Each row is a point on a tangle of strands that fork, close into loops and nearly touch. The rows are in no order.
Two points are linked if the straight distance between their rows is under 74.1. Some points are linked to none.
k504: [-23.2 -28.0  -3.0 -16.5 -24.5  -5.6  -5.6  10.4  12.4 -14.6   8.8   5.5
 -13.5   2.3  -7.9  37.3   6.7  27.2   1.9   1.3  11.0  12.5]
k289: [-36.8 -12.1  13.8 -38.9 -15.1   8.3 -17.4  32.3 -29.2  10.0  30.2  11.3
 -24.9 -39.3 -26.0   9.9  11.6  -0.6   2.6   2.1  -7.0  27.2]
k721: [ -0.9  43.2 -30.5   7.7 -18.6  23.4 -36.4   7.3  22.3 -16.8 -41.6 -28.8
   7.6   0.4  12.4  13.2  24.4 -49.5  19.1 -11.8  38.1 -17.7]
k25: [-23.9  16.3 -15.4 -33.2 -16.5  17.0   7.6  29.2 -35.2  10.3  -8.3  18.7
  -0.8 -49.3 -30.4  19.5  -0.3  -1.1  10.6  32.6  27.7  26.7]
k67: [ 10.9  -4.1   2.3   8.6  28.4 -39.7  10.1 -55.8  -8.3  11.6  -0.1  -6.3
  10.9  10.1 -15.1  10.2 -38.6  16.3 -23.9 -14.8 -46.2 -13.9]
k229: [ 17.9  34.5  17.3  27.6  -3.7  34.8 -24.3  25.1  41.0 -19.2   7.7  14.6
   1.3   9.2  10.5 -23.6   4.9   7.0  -3.4  17.1  25.9 -41.5]
k325: [  3.9  -9.4   4.5 -11.4   7.8 -25.1 -12.7  -7.6 -14.2  15.6  21.4  20.4
   2.3 -10.7 -28.1 -14.9   5.1 -18.4 -13.6  15.1 -17.9  33.0]
k889: [ -5.3  -6.2  -9.8 -15.2  -5.6  13.2  -4.5  -1.6 -21.9  -6.1   0.1  14.5
   2.3 -37.2 -31.5  15.8 -11.4  12.4  -8.9   8.3  15.5  21.4]
k904: [ 10.3  -9.9   1.2  22.0   3.1  15.2  32.6 -10.2  -6.6  -0.7  -5.7 -14.2
  -2.4  12.3  31.2 -38.5   0.6  -3.9 -23.6 -23.3 -34.7  -8.9]
k5: [-14.4 -26.2  -1.8  -5.6  13.2  -5.9  28.1 -32.4 -23.5  16.4   4.8  30.4
   1.7 -32.9 -27.6 -22.5 -16.6  28.8 -25.8  42.2  -5.3  17.2]
k914: [-17.5 -41.2  17.0 -29.3   1.4   7.6  39.2  13.0  -2.9  44.3  11.0  18.9
 -14.1 -15.3  -3.7  -5.0 -11.9  33.1   5.0  18.0 -10.8   8.4]
k557: [  7.6   8.6  28.0  13.5  13.9 -19.5 -16.3  -3.8  -4.0   5.0  16.4  -0.1
  17.5 -18.3 -30.1  11.6 -17.9 -15.3  -1.5 -24.3 -35.9   1.0]
k785: [  6.3 -44.4  -6.7  -2.1  27.2 -38.6  22.0 -45.7 -16.0  21.9   6.4  19.0
   6.3 -12.0 -17.2  -3.2  -8.7  10.5 -26.0  30.2 -13.3  -0.8]
k453: [-11.3  -4.0  -4.9  14.8  12.5  17.6  10.7  12.9  -1.1  19.3 -21.7 -38.9
   0.3   0.4 -22.0 -37.4  -4.2 -24.9  14.6 -24.2   3.9  -7.1]
k582: [ 19.2  37.9   6.4  -5.4  -0.4  -1.5   1.6  31.0   6.2   1.9 -11.4   6.7
 -13.4  33.4   4.1  -7.3  20.2 -48.0   7.8  11.4   3.9 -22.1]
k498: [-21.6  10.7 -22.3 -24.0 -11.1  24.8  29.2   8.7  -7.0   5.1  10.9  18.9
 -19.3 -21.9  16.5 -20.0 -10.6  36.1 -23.4  39.9  33.7  17.0]
k120: [-12.1 -34.3  18.9 -20.1  -3.4 -12.6   4.6  12.2 -27.7   1.8  24.1   0.3
   6.4 -46.3  11.8  42.8  27.0   7.2  20.6  -0.3 -11.9  27.2]
k706: [-31.8  -7.4  12.8 -40.0  -1.2  13.3   1.3  16.9 -52.5  36.3  20.9  -1.4
  -6.5 -56.9  -8.1  -1.8  -5.2  16.2  10.1  -9.4 -14.9  34.2]
k426: [-11.2  -5.8 -25.7   6.4   0.2  -3.7   1.8 -13.8   7.9 -24.0   4.0  17.3
   0.3 -17.9 -30.8  12.0 -21.6  31.0 -33.8  18.8  27.4   0.1]
k811: [ -4.1  13.7   8.8  -2.0  -6.7   3.6 -12.2  -6.9  19.3 -11.8  26.4  15.4
 -12.4 -15.0  -0.9 -25.7  20.9  20.1 -27.0  41.3  33.6   8.1]
k616: [-42.4   4.8 -26.1 -19.1   1.6  24.9  23.6  12.8 -14.5  15.5  18.7   2.4
 -45.8 -25.6  15.7 -46.1  -4.0  26.2   0.3  18.8  24.5  26.0]
k703: [-32.2  30.5 -13.7  31.6 -22.3  45.6  12.1  32.6  21.4 -35.8 -15.4  -2.4
   0.8   5.4  16.5 -10.8   1.6  14.8   6.7  20.3  52.8 -20.8]
k729: [ 13.2  66.2  17.4  32.2   3.9  19.0 -21.4   6.7  34.3 -28.1 -10.8  -7.8
   4.2  39.3  13.6 -22.0 -14.0  -3.9  -3.6   0.7   9.5 -45.4]
k418: [ 33.0  17.4  21.7  17.9  28.0 -36.5  -2.4 -34.5 -14.0 -22.8   1.1  -5.2
  25.1   5.5  -0.2  38.2 -10.6   8.4   5.8 -10.4 -37.7   3.3]
k624: [-19.7 -20.3 -14.8  19.2   7.3  39.3  27.1   7.0  -3.4  -7.3  -4.7   7.4
 -18.2 -16.5  -5.9 -36.8  -0.4  33.1  19.5  27.5  36.1  12.3]
k850: [-15.2  -9.6  -6.3 -26.8  -9.1 -38.6   2.4   1.6 -48.6  24.8  12.2  17.7
  46.0 -23.6   9.1  37.2 -15.7  -8.8 -24.4 -31.7 -41.4  20.7]
k657: [ -0.9  14.6  -8.9  -4.9 -20.1   9.1  -8.0  27.3   3.4  -5.4 -13.1 -10.8
 -16.9  54.6  20.4 -21.5  29.1 -39.5   2.3   3.0  29.5 -31.4]
k336: [  8.3 -15.4   4.5   8.3  11.4  14.0  37.8 -22.6   8.1  13.5  -3.0  14.1
 -22.5   7.0  18.8 -41.5 -17.9  20.5 -39.9   0.2 -36.0 -18.1]
k576: [  2.9  -3.1 -11.9  47.9  12.4  22.4  -7.1 -16.2  18.1 -18.8  -5.6   3.8
   5.7  31.9  15.3 -53.5   6.2  11.2   5.1  15.3  42.7 -16.9]
k318: [ 39.2  17.0  -0.6  15.3  24.2 -16.7 -28.8 -12.0  36.7 -19.3  19.5  -3.1
 -13.1  59.9  25.5  -0.7  -8.4 -11.1  20.7   6.2   5.7 -42.4]
k204: [ -1.0 -27.9  11.1  26.8   8.3  17.9  -6.4  23.7  42.9  -4.3   4.5   5.5
 -19.7  35.1  -7.3 -37.1  10.2  14.7  16.0   0.6  23.7 -34.5]
k700: [  8.8  15.7 -16.4 -15.4  -8.4 -26.9 -18.6 -22.5 -30.1   3.4 -16.1 -10.1
  20.9  -6.4 -36.0  24.7 -10.7  -6.3 -14.5 -16.2  -6.3  22.4]
k851: [  5.2  27.8 -15.2 -33.4 -23.4  -3.5 -10.0   1.5 -18.2  15.0 -22.3 -30.9
  -1.0   7.4 -22.9  13.9   7.2 -21.0 -15.6 -14.7  -0.5  13.7]
k428: [-27.6  20.1   1.1  11.6 -26.0   6.4 -12.2   9.0  13.4 -18.8 -13.9 -36.3
  -9.2  11.5  22.4  10.8  26.9  -6.8  13.9  -3.5  33.8   3.3]
k217: [  4.1 -51.8  17.1 -10.1  20.4 -24.1   9.1 -26.7 -19.6  28.6  12.4   8.9
  14.1 -19.7 -28.2  26.8 -23.2  13.2 -20.3  -4.0 -32.7 -44.3]
k492: [  5.7   2.6 -14.7   7.8 -22.4  51.9 -18.3  25.5  33.2  -5.1 -16.3   7.9
   2.1  12.0 -11.4 -19.8  -8.8   9.1  13.5  -6.9  38.4 -14.0]
k487: [-22.6   5.2 -30.3  22.9  -1.5  40.1  15.9  25.1   7.1  -4.5  -8.8  -4.1
   3.4  -3.2  15.3 -34.6   3.7   5.3  19.1  28.4  59.8   0.3]
k596: [ 21.9   8.9 -11.6   4.9   4.8   0.0  -1.8  -5.6   7.4 -13.2 -28.3 -14.8
   3.2  30.6 -18.4  21.0  16.2  -5.3  25.5  -1.3  16.1 -19.4]
k587: [  4.0 -14.4  32.8  30.7   7.9  23.9   1.8  10.2  32.3 -15.6  12.5  30.3
 -14.8  17.6  -6.1 -37.0  -0.1  32.5   4.5  14.9  -4.4 -16.9]
k86: [ -3.7   6.0 -19.1   1.0  -5.1  -8.0  -1.7   9.2  27.1  11.7   0.6   5.6
  -7.9  68.0  31.4 -39.4   5.0 -33.5  -2.0  -4.9  26.9 -23.5]
k793: [ 49.1  21.7  22.7  -4.1  14.5 -27.2 -23.4  13.7  20.9 -15.6   1.9  13.2
  -0.9   9.7   4.4  60.6  -2.1 -27.7  33.3   7.7 -20.3 -38.3]
k244: [ 21.8   8.8  26.2  26.2  16.6 -15.5 -31.4 -15.4  23.1 -37.4   8.7 -31.3
 -21.5  23.5  -1.1   8.8  21.1  -8.2  15.3  -4.3  -1.5 -22.4]
k581: [-13.6 -12.3   3.0  16.7  -7.4  11.9   9.7  10.1   8.8  -5.9  11.2   8.0
 -20.0  38.8  41.4 -41.8  22.6   1.6   2.9   7.2  11.0   5.1]
k597: [ -9.2   6.3  -3.7  42.3  -2.1  43.6   0.2  -1.6   4.3 -20.9 -32.3  -3.5
  19.5  42.1  23.8 -51.8  -1.2  -1.4  14.6  -7.6  44.8 -42.1]
k577: [ 36.3  17.7  16.2 -11.3  -0.4  11.9 -15.8   8.1  -6.3   3.9   0.5 -10.4
 -21.1  12.4 -10.0 -21.7   9.4 -33.3 -10.8  -7.7 -13.9 -27.2]
k771: [ 17.4  31.7  -2.4  -3.7 -27.0  33.1 -18.6  20.6  19.3 -15.1 -33.4 -17.1
   4.4 -10.4  16.0  24.8  14.2 -24.4  10.1  -5.3  19.1 -26.0]
k235: [-36.6  -0.4 -10.6 -38.9 -32.9  15.5   1.4  50.0 -46.6   2.3  -4.2   5.2
 -18.6 -33.6 -11.0  32.7  10.0  -9.6   0.0  -8.5  -7.7   9.0]
k679: [-11.1  11.3 -19.4 -20.2 -24.0   6.7   8.3  14.2 -40.3   6.3 -30.7 -23.6
  -2.8  -0.3  -8.6  -8.4  14.4   1.0  -8.0 -26.0 -15.5  28.5]
k661: [ 23.3   3.5  -0.2 -14.6  -4.5  -0.3  17.5   8.3   0.5  -2.3  -9.9  -7.4
   5.5 -12.5  15.5  17.1   6.5 -14.4 -23.5  -2.8   0.2 -21.5]
k256: [-26.9 -12.9  -1.8 -11.3   2.5 -28.9  11.5   8.5 -37.4   9.6  15.9 -22.9
 -15.4 -24.0   3.0 -13.7  27.3 -26.8   1.5   3.0  -7.3  39.9]
k520: [-23.7  -5.2  -4.2   5.5  -2.3  14.9  17.4  13.2 -26.9  10.2 -22.1 -19.4
 -24.5   1.8 -19.9 -32.2  16.9  -3.1  10.8 -19.3  -7.8  21.4]
k344: [ 19.3  -7.7  16.5  21.9   6.8   5.9   8.5   1.2  10.1 -25.1  15.8  26.4
  -5.7  27.3  20.6 -16.8  16.6  10.8   0.3  11.9  -6.8   3.6]
k637: [-41.0  14.9 -19.2  -4.0 -30.2  24.5 -17.6  27.8   5.2  -9.4 -17.6 -43.1
 -23.5 -11.0  -6.5   6.7  23.8   0.6  20.9 -11.8  22.3  19.6]
k880: [ 18.3 -21.7  -3.5 -18.4   2.0 -27.9   7.2  -9.4 -10.7  -6.8   3.9  12.9
  11.5  -7.4   5.2  51.3  -3.1   1.3 -19.0   2.3  -4.9 -20.6]
k48: [ -6.4  -8.4   0.2 -17.7  -9.4 -15.0  -6.6  16.6 -21.8   9.5   3.7 -19.6
  -0.9 -23.3   1.9  27.0  37.2 -20.5  15.7  -1.7  -2.4  39.0]
k425: [-17.2 -44.2  -8.2  -7.4   3.3   4.2  15.3  23.1 -21.4  -2.9  29.7  20.2
   5.8 -48.1   5.4  11.8   2.1  -6.3   7.6   5.0   1.5  34.7]
k788: [ -1.7 -20.9 -50.1   8.6  -0.8  -7.5  19.0 -10.6   4.9  -9.0 -13.1   5.0
   0.5  28.3   3.5 -22.1  -1.9 -10.6   5.9   0.4  23.0  22.6]
k931: [ -1.8 -27.3  17.9  -9.5  -5.5 -24.9  21.5 -20.9 -44.5  -6.4   6.1   8.9
  22.7 -17.3   3.1  40.1  -4.3  23.4 -15.9  -5.1 -25.7   5.1]
k154: [ 28.9 -13.2  29.6  29.1  11.7  -2.0   0.2 -16.1  -3.7 -37.2   5.0  13.6
  -7.2   2.8  -4.5  23.4   6.3  23.0   4.1   2.5  -9.3  -5.7]
k643: [ -8.0  -1.5   5.1  10.7   4.9  -3.3   3.4   0.7   5.2 -20.9  -7.7 -23.0
 -18.1  20.9  -0.9   0.6  26.6   4.4   6.2  14.4  25.2   0.9]
k127: [-27.3 -14.2  -6.1 -35.8 -34.1  -7.8 -23.9  14.7 -22.8 -12.4  18.4  -0.9
 -23.5 -11.1 -22.0  32.9  23.4   8.1  -6.1   8.9  15.9  23.3]
k871: [ 24.9   1.7  -8.4  17.0   9.4 -10.8 -39.0 -22.4  28.1 -19.2  15.1   3.2
   9.4  14.8  -5.0   3.4  -9.5  -6.9  14.8 -27.6 -10.7  16.9]
k103: [ 52.7  30.8 -11.6   7.4  22.7 -18.5  -6.1 -10.5   6.2   0.4 -35.6 -32.9
   7.7  28.1  -9.0  29.7 -10.1 -26.6  37.2  -9.3  -3.2 -31.9]
k226: [ -6.1 -42.8 -17.6  -9.1   6.7  24.5  27.0  12.5 -17.2   6.9  12.6  25.1
 -22.5 -26.9 -10.1 -18.9   0.5  26.9  29.7  32.1  18.3  39.9]
k953: [-31.6  11.5   1.7  18.0 -18.3   9.9  18.3   9.9  15.3  -3.0  -4.0  -8.3
   3.7  18.2  16.7 -15.1  -6.7  38.7  11.5 -12.0   3.5  39.8]
k158: [  3.7  62.8   3.1  12.7   2.9   4.9 -14.4  10.7  27.5 -17.6  -6.7  -2.0
   3.2  20.7 -18.1   7.4 -23.8 -16.6  -6.8  -1.4   6.0 -27.9]
k316: [ 17.1  -7.6  -3.6  -9.7   1.8   4.1  36.6  17.8  15.1  21.8 -11.9  -4.9
  -2.6  19.8   9.6 -15.0  -1.0  -9.9 -20.7  12.7   0.6 -25.1]
k272: [-22.9 -15.5  -4.6   3.5  -8.9  10.4  32.0  -3.7  17.1  15.2   6.4   1.3
  -4.2  21.6  39.0 -41.3  -2.4  16.2   2.3  -7.7 -11.7  32.9]
k758: [-11.2 -13.4  10.2  15.4  -0.1   2.3  33.5   6.3 -18.1  -9.1  -4.2  -3.9
   2.4   2.3  13.1  -2.3  -7.7  17.9 -13.2 -29.1 -40.6  16.5]
k839: [  1.7 -20.3   4.2   4.9  -6.8  20.2 -32.1  -4.2   7.2 -11.5  -7.4  -9.5
 -11.0 -22.1 -37.4   8.6   0.3  10.8   5.8  -4.8  14.1   4.0]
k961: [ 10.2  38.4   3.7   7.8  12.4 -20.1  -5.3 -34.9   6.9   1.4  -2.3  -5.1
   8.4  27.0 -15.9  -1.5 -50.2  15.8 -28.0 -11.7 -35.4  -4.5]
k933: [ 26.0  -0.6   1.0 -13.8   7.3  -5.5   0.0 -11.4  33.2  27.6   2.1  24.0
  16.5  14.0  -7.9  -5.2 -35.4  17.8  -9.3   1.5  -7.9  -8.1]
k545: [ 23.5   2.0 -11.6  36.3  23.8  -2.9 -23.8 -24.1  40.2 -21.7  10.1  11.1
  -6.2  42.8   6.8 -33.4   5.8   3.7   9.8  17.2  28.3 -34.2]
k867: [-17.1   5.4   0.5 -30.6 -16.3 -30.2  -2.7  -4.6  -4.8  14.8   9.7  -6.4
  30.3 -12.6  15.0  42.3  -6.0   2.1 -10.7 -18.2 -16.6  27.6]
k390: [  5.7 -41.0 -24.5  -3.4  -0.6  20.6  17.9  22.0  -4.7  -1.5  13.6  31.5
 -15.3 -21.4   3.1 -11.8   0.9  -5.7   0.8   9.4  10.7   9.5]
k665: [-10.8 -55.5  17.3  -1.9  16.8 -25.5  23.9  -1.4   5.3  25.5  33.2   8.1
  -7.8 -22.1  12.2  -5.1  -0.9   3.5 -10.8   0.2 -41.0   1.3]
k439: [ 16.6  35.1   5.7  13.5  -4.8  27.1 -28.5 -20.1  25.1 -13.9 -21.7 -37.1
  10.4  23.0  11.0  -9.0   4.5  -7.6  22.9 -24.6  19.5 -13.8]
k484: [ 22.2  30.1 -18.0  -1.0  -1.7 -31.0 -11.4 -18.7  -6.1 -15.2 -18.3 -15.8
  21.0   3.6  -9.3  43.9 -11.2 -22.0   4.8 -22.7  -4.9   4.5]
k246: [ -6.9  22.6   6.1  39.9  -7.9  38.7   3.0  21.0  26.0 -30.0 -25.3  -4.4
  16.9  20.6  35.4 -12.1  13.2  -8.9  25.1   2.5  35.1 -29.1]
k51: [ -5.1 -11.8 -23.8   9.9   8.3 -11.1   3.1 -18.3  -6.9  -3.2   4.3  13.3
   2.1 -10.1 -12.5 -25.7  -0.2 -13.0  -6.4   1.5   2.6  45.8]
k711: [  7.4 -37.5 -11.9  -7.5   9.1 -32.7  19.9 -39.2   4.2  12.6  12.1  -6.8
  -6.9   1.8   7.9  -7.2  14.3  12.8 -15.4  20.7   3.4  12.4]
k132: [-33.2 -60.8   4.5 -15.7  13.9 -11.8  15.2 -18.6  -6.7  37.0  15.1  18.3
 -32.0 -22.6  -2.9 -21.5  -8.9  29.0 -13.2  18.4 -31.6  12.1]
k842: [-15.2  23.1  -9.8 -33.4 -24.5  31.6  12.1  16.8  -6.0  17.8  -2.7 -11.2
  -8.3 -31.5  23.3  -8.1  -2.5  19.5  -4.3   9.4  19.4  15.2]
k947: [ 30.0  59.5  21.3 -14.0  -5.0 -16.3 -16.7  15.7   5.7  -2.6 -15.0   9.9
  16.5  11.5  -8.0  60.5  -9.5 -26.1  18.9   8.8 -29.8 -24.7]
k929: [-18.1  17.9  25.3  12.2  -1.3  -3.1  -8.5  24.2  -0.7 -16.5  19.5   1.9
   7.4 -18.4  -1.9  14.8  -2.1 -19.8  -9.9 -22.8 -32.8  11.4]
k490: [  8.2  49.6  17.5  23.0  -6.6  34.4 -39.5  16.0  24.7 -13.4 -15.3 -10.9
  -6.7   5.9  -7.1 -21.7  17.8 -29.4  17.9  19.8  39.3 -34.1]
k382: [  5.6  26.9 -10.0 -16.5 -24.0  34.4  -6.0  12.7  18.2   1.8 -12.0  -5.1
  21.0 -27.3  20.3   4.3   4.0  -6.5   4.7   3.7  27.8   8.3]
k525: [ 29.6 -14.6  10.2   7.2  23.5 -16.6  26.2 -45.4  -5.0   2.3  -1.2  10.3
  -7.0  10.5   5.8  -6.9 -29.1  16.0 -32.2   6.9 -45.0 -30.9]
k768: [ 19.9   2.2   7.9 -16.8   0.8 -38.1  -3.8  12.6 -35.9   8.5   8.3  24.2
  29.1   5.0   8.5  36.5  -6.2 -24.3 -13.1 -26.2 -53.6  13.8]
k73: [  2.2 -39.6  26.1  -9.7  11.6  -7.8  14.7   3.6   4.4  33.9   1.5   8.5
 -11.1  -0.1 -33.3  -2.4 -23.7   9.5 -14.6  -9.3 -31.5 -29.9]
k863: [ 36.1   9.9  13.7  18.2  26.6 -24.6   6.3 -22.8  10.9 -31.1  10.0  11.3
   6.9  19.5  13.9  31.9 -16.5   9.6   0.9   4.5 -21.5 -30.7]
k760: [-33.4 -30.5   6.1  -9.9  10.9 -44.7   4.8  -2.3 -24.9  39.3  24.7  22.7
   5.6 -12.9 -14.3  -9.6  -1.4  -1.2  -9.3  -1.7 -39.0  44.6]
k648: [ 36.5  45.1   3.1   4.4  27.7 -39.7 -10.7 -26.5   4.3 -10.5  -8.7 -31.6
  24.2   3.0   2.6  43.5 -17.2  -7.8  23.3  -6.5 -14.0 -23.8]
k394: [ 36.5   3.9  -2.9  11.6  11.2  -2.8 -24.2 -15.1  35.0  -1.3  15.1   8.9
  25.7 -20.4   2.8   5.0  -9.7 -10.3  10.5  -4.2  19.3  12.0]
k954: [-20.4 -33.9  18.2   5.3  -1.0   7.8  26.2  -9.5 -37.3 -20.8  16.2   0.6
  -9.9 -28.6   9.0  12.2   2.5  32.1 -22.3  -4.2 -24.9   8.2]
k715: [ 12.3  18.7   7.1 -12.0 -10.7   8.5 -19.8   0.3  21.7   1.3  13.9  16.7
  33.8 -43.5   7.9  28.1 -11.4 -15.4  -5.0   1.9  14.4   9.7]
k804: [ -3.0 -24.3   9.0 -18.6   1.1  -6.5  40.3  23.3   2.3  33.5 -17.0  -0.2
  -2.3   7.1  -9.3  12.7 -14.6  18.6  -6.6  -5.9 -15.4  -8.8]
k364: [ -5.7 -15.7   2.9   9.8  -6.6  46.6 -11.5   4.4  25.7  -4.2  -8.3   0.6
  -5.0  -6.7 -10.9 -20.2  -7.5  30.8  16.3 -16.7   7.7   7.4]
k747: [-40.6  -0.8 -14.1 -35.8  -0.3  16.8  12.2   2.5 -31.3  39.0  24.6  -8.5
 -30.9 -51.4   9.2 -33.0  -0.4  18.8  12.8   9.4   2.3  49.3]
k529: [ 18.3  43.1 -18.3  30.0  -4.7  27.2 -56.5   2.9  34.6 -18.2 -26.4 -20.6
  11.1  12.2  11.8  -5.3  21.9 -33.0  32.7   7.6  49.4 -46.4]
k434: [ 41.2  35.4   1.4 -16.6  12.3 -26.5 -26.9 -20.7  -4.0  10.1  14.1  15.6
  19.3   1.7  -4.7  16.5 -18.6 -17.1 -21.5   3.0 -14.5   2.2]
k682: [ 12.1  30.1 -13.5  -2.7 -24.4  19.2 -41.2  -3.9  16.5 -16.8 -13.8 -14.2
 -10.7  65.8  32.8 -18.2  25.2 -10.0   3.2  -5.4  32.3 -30.3]
k461: [ 14.1  22.0   1.0  38.1  10.9  29.9 -28.4 -19.5   4.6 -12.6 -25.9 -32.0
  19.0  34.3  27.3 -50.6  13.5 -15.3  22.1 -20.0  28.8 -28.2]
k670: [ -3.7 -15.7  -0.3  12.1  -4.7  -6.9 -20.2 -21.8  25.9  -9.8  12.7  25.9
   1.3  11.8 -10.7  -4.0 -17.4  16.7  -7.0 -22.2 -26.3  30.9]
k22: [-17.2  28.0  -9.9  -8.1 -16.7 -27.7  20.6  16.5  -5.8  -7.9 -20.0  -0.2
  16.0   1.1   6.0  53.4  22.9 -24.3  -2.0  16.2   8.1   6.8]
k832: [ -4.0  20.6  -2.6  18.4   1.5  -3.6   1.6  -6.3  18.8 -29.2   7.8   7.6
  -7.1   3.3 -15.6   4.7 -19.2   3.5 -29.7  -0.6   9.7 -12.1]
k566: [ 38.1  34.5  23.2   5.9  17.0 -20.1 -33.9  -1.8  25.6 -11.7  10.7  -7.5
  -6.7  29.1  -1.7  19.5   4.8 -19.2  24.6   6.1 -15.5 -25.0]
k828: [-18.5   1.9 -11.0   4.3  -5.3 -34.5  30.8   6.5 -15.1 -14.4 -19.1 -10.3
  -2.7  16.9  -5.4  21.3   9.0  -2.0  -2.2  -0.5  10.3  10.2]
k646: [ -1.7  15.4 -16.3  -8.1 -11.8  10.0  -5.0  13.8  -3.6  17.9 -31.4 -52.6
   1.0  10.6 -16.1  -5.8  11.8 -34.7   4.4 -28.6  11.1 -16.6]
k762: [-44.6 -43.9  20.2 -28.2  12.2 -39.0  21.0  14.7 -47.5  53.7  24.0   9.9
  22.0 -30.5 -11.2  10.8  -4.2  14.8   1.3  -6.4 -37.1  23.4]
k16: [-26.6  22.6   2.2 -23.2 -22.9 -14.3   3.6  26.8  -5.6   2.6 -19.1  -2.2
  21.4 -11.8   1.2  60.8   1.2  -3.0  11.2  -9.9 -11.9  20.4]
k265: [ -5.2 -11.6 -21.6 -36.1  -9.0  13.8  24.1  18.2 -47.5  16.8 -11.0   3.1
   4.5 -37.2  -8.3  14.5  15.7   7.7  24.8  21.0  20.5  45.8]
k463: [ 32.6 -41.9  -5.9   3.4  26.5 -32.1   4.3 -20.7   4.0   3.9   7.9  -3.4
  -6.7   5.4   5.9  18.7   5.8  -7.7   2.4  -1.1 -10.0 -14.6]
k108: [-11.2 -15.5   9.5 -21.6  -2.4  -2.2  -0.1 -45.4 -47.4  10.5  10.5  31.3
  13.5 -30.2 -12.4   1.5  -8.3  33.1 -42.9  23.9 -15.5  12.8]
k949: [-11.5 -50.5  21.3 -12.4  21.1 -24.4  24.9  -0.9 -34.5  45.4   9.3  20.9
  38.6 -32.1 -25.0  15.4 -20.6   7.4  -1.7 -11.1 -36.3  -6.9]
k427: [ 16.4 -34.9 -18.0  -0.9  -9.1  14.4 -12.9 -22.4  21.7   9.8   9.1  10.3
 -26.0  17.5  15.5 -42.8   2.2   6.9 -14.2  -4.4  -0.4  -1.5]
k755: [-10.9 -25.8  -2.4  30.0  27.8  -9.1  11.5 -21.9  18.4  15.2  -0.4  -8.7
 -12.0   6.0  -3.5 -60.0  -2.9 -23.7  -4.9 -14.0 -14.0   3.1]
k473: [ 37.8  50.4 -10.7  -3.3 -14.3   6.7 -43.2 -20.9  27.1 -21.2  -9.1 -29.4
  -0.2  42.5  33.8  12.2  10.1 -14.7  13.7 -11.5  16.3 -27.3]
k239: [-28.4 -25.5  31.7  -1.5   7.9 -14.3  24.9  22.0  -6.8  21.4  21.7 -14.2
   1.2 -36.7  14.0   6.3  -1.5 -10.7  -8.0  -8.7 -20.3  -0.2]
k723: [ -7.3 -21.5  31.8  12.6  10.6  -7.8 -24.2 -24.6  -0.5   5.3  20.7  32.2
  18.8 -16.7 -28.0  -0.1 -22.3   8.4  -4.6 -22.9 -49.4  22.3]

A tip is a point with one link. Name the tips that can be reached along the links from each point below, in the order of the rows.
k721 => k504, k492, k235, k929, k265
k272 => k204, k637, k953, k768
k804 => k788, k961, k108, k239
k624 => k86, k244, k577, k256, k947

A piece is two or more points that can be reached from each other along the links. Count, over all rows, the pieces, the separate loops (a circle has one, a figure eight two, a Y none), the forks (points with three links) and the tips (points with one).
pieces => 4
loops => 1
forks => 12
tips => 18
